Each row is a point on a tangle of strands that fork and nearly touch. The rows are in no order.
(in the rows, 128 means zero)
Points whose rows are less than 62.6 apart are linked; no others are. Some points are linked to none.
k941: [141  94 186  70  99  69 125 186 114 105 155 101  96 121]
k153: [145 130 128 174 120 187 125 142 124 131 101 149 103 177]
k837: [ 97 103 121 114 196 137 136 117 182  89 159 149 193  80]
k5: [167 149  66  88 139  59 118 123 180 175 159 156 116 144]
k503: [115 132 138  97 165 109  99 122 128 164 107 146 132  65]
k478: [129 107 162 104 115 114 117 113 113 149  95 135 137 123]
k461: [110 129 177 139 153 147 100 147 102 151 103 157 110 131]
k701: [140  96 174  75  82  71 119 178 146 118 157  89 118 130]
k182: [147 110 149  97 129 117 115 100 106 161  91 155 138 107]
k706: [ 93 107 118 131 126 157 159  80 146  88  92 128 173 120]
k244: [100 169 121 177 114 156 134 129 105 112 117 103 119 135]
k62: [151 144 119 166  73 133 145 145  70 122 156  75 103 159]
k124: [150 138  64 101 187  80 142  85 180 162 169 157 148 143]
k785: [120 141 140 174 141 187 119 137 126 129  98 163 111 159]
k163: [157 141 104 190  80 144 142 135  78 131 161  87  98 155]
k64: [161 113 141 131 119 172 142 204  97 123 155 136  84 187]
k558: [129 130 153 113  74 112 135 161 103 109 133  65 121 155]
k383: [143 104 176  90 105 104 111 141 104 138 114 123 121 127]
k191: [157  95 192  87 102 100 133 155  88 112 130 125 106 145]
k835: [ 98 134 172 129 162 130  95 140 110 151 106 151 116 104]
k143: [149 131 142 149 122 168 127 190  95 130 138 126  91 182]
k560: [171 121 114  67 122  95 115 106 133 173 111 141 139  92]
k447: [143 145 133 138  70 122 144 150  83 109 142  64 114 160]
k870: [152 155  91 202 103 175 134 124 112 129 134 124  97 156]
k609: [166 120 110  69 117  79 111 122 158 174 132 138 136  99]
k666: [103 139 112 167 119 171 150  85 123  94  84 138 134 146]
k878: [153 143  61  95 164  70 131  98 181 171 167 155 132 147]
k97: [112 134 120  94 170 102 105 118 156 166 123 142 139  62]
k403: [143 129  72 118 212  85 145  81 178 141 183 156 157 137]
k298: [118 105 140  89 113  71  95 157 178 166 156 107 125 110]
k828: [109 155 137 165 114 157 126 137 104 118 111 109 116 153]
k120: [154  96 193  74 109  83 134 172  93 103 147 121  94 130]
k306: [ 95 114 116 109 201 124 129 121 186 114 167 149 176  71]
k264: [159 120 131  81 137 107 112  98 112 170  94 152 137  89]
k349: [119 151 105 189 118 180 145  94 124  97  97 147 115 158]
k980: [119 127 164 156 151 165 109 148 110 145  98 165 113 148]
k607: [ 92 111 105 136 143 162 163  86 156  57 107 128 184 109]
k276: [133 158  91 201 112 179 142 100 125 111 117 141 104 153]
k463: [ 97 100 116 120 174 152 148 114 174  62 143 143 203  91]
k305: [102 124 110  97 187 109 120 118 179 150 149 145 156  65]
k229: [106 173  85 210 111 155 146  97 105 101 146 118 114 115]
k543: [ 96 121 124 141 121 157 151  81 131  97  80 132 158 133]
k807: [163 134  91 202  91 161 139 134  98 139 157 108  90 155]
k491: [169 135  88  80 124  64 109 133 179 179 156 146 122 118]
k30: [ 93 104 106 132 152 159 160 102 169  51 128 127 197 104]
k40: [107 121 158 116 117 128 121 116 120 135  96 119 139 126]
k56: [ 99 172  98 190 110 156 144 112 106 101 131 101 122 120]
k708: [133 145 139 160 114 159 123 166  94 127 128 113  98 173]
k164: [ 96 136 150 133 110 138 122 132 116 124 100 103 131 137]
k210: [121 113 164  90  79  92 121 168 132 116 141  71 127 138]
k83: [107 130 161 113 161 117  94 126 113 159 104 148 125  84]

Follow the links from the first point to the second, and from the first to the third. Name the last point that the two ways share.
k828; k191; k609 => k478
k229; k64; k40 => k828
k941; k264; k828 => k478
k143; k229; k383 => k828

A fork is a point with three links. Follow the links from the first point to the second and name the forks in between, in order.
k120; k164 => k478
k143; k244 => k828
k182; k56 => k478 k828
k708; k383 => k828 k478

A fork is a point with three links, a tip a point with one. Leave the first point through the second and follow the links. Name the first fork or tip that comes.
k491; k609 => k478
k609; k491 => k403
k503; k83 => k153
k64; k143 => k828
k828; k708 => k64

Name the points in between on the shortest way along the links from the first point to the second, in order.
k837; k706 => k463 k30 k607
k305; k83 => k97 k503
k210; k383 => k701 k941 k120 k191
k244; k143 => k828 k708
k97; k980 => k503 k83 k835 k461
k870; k666 => k276 k349
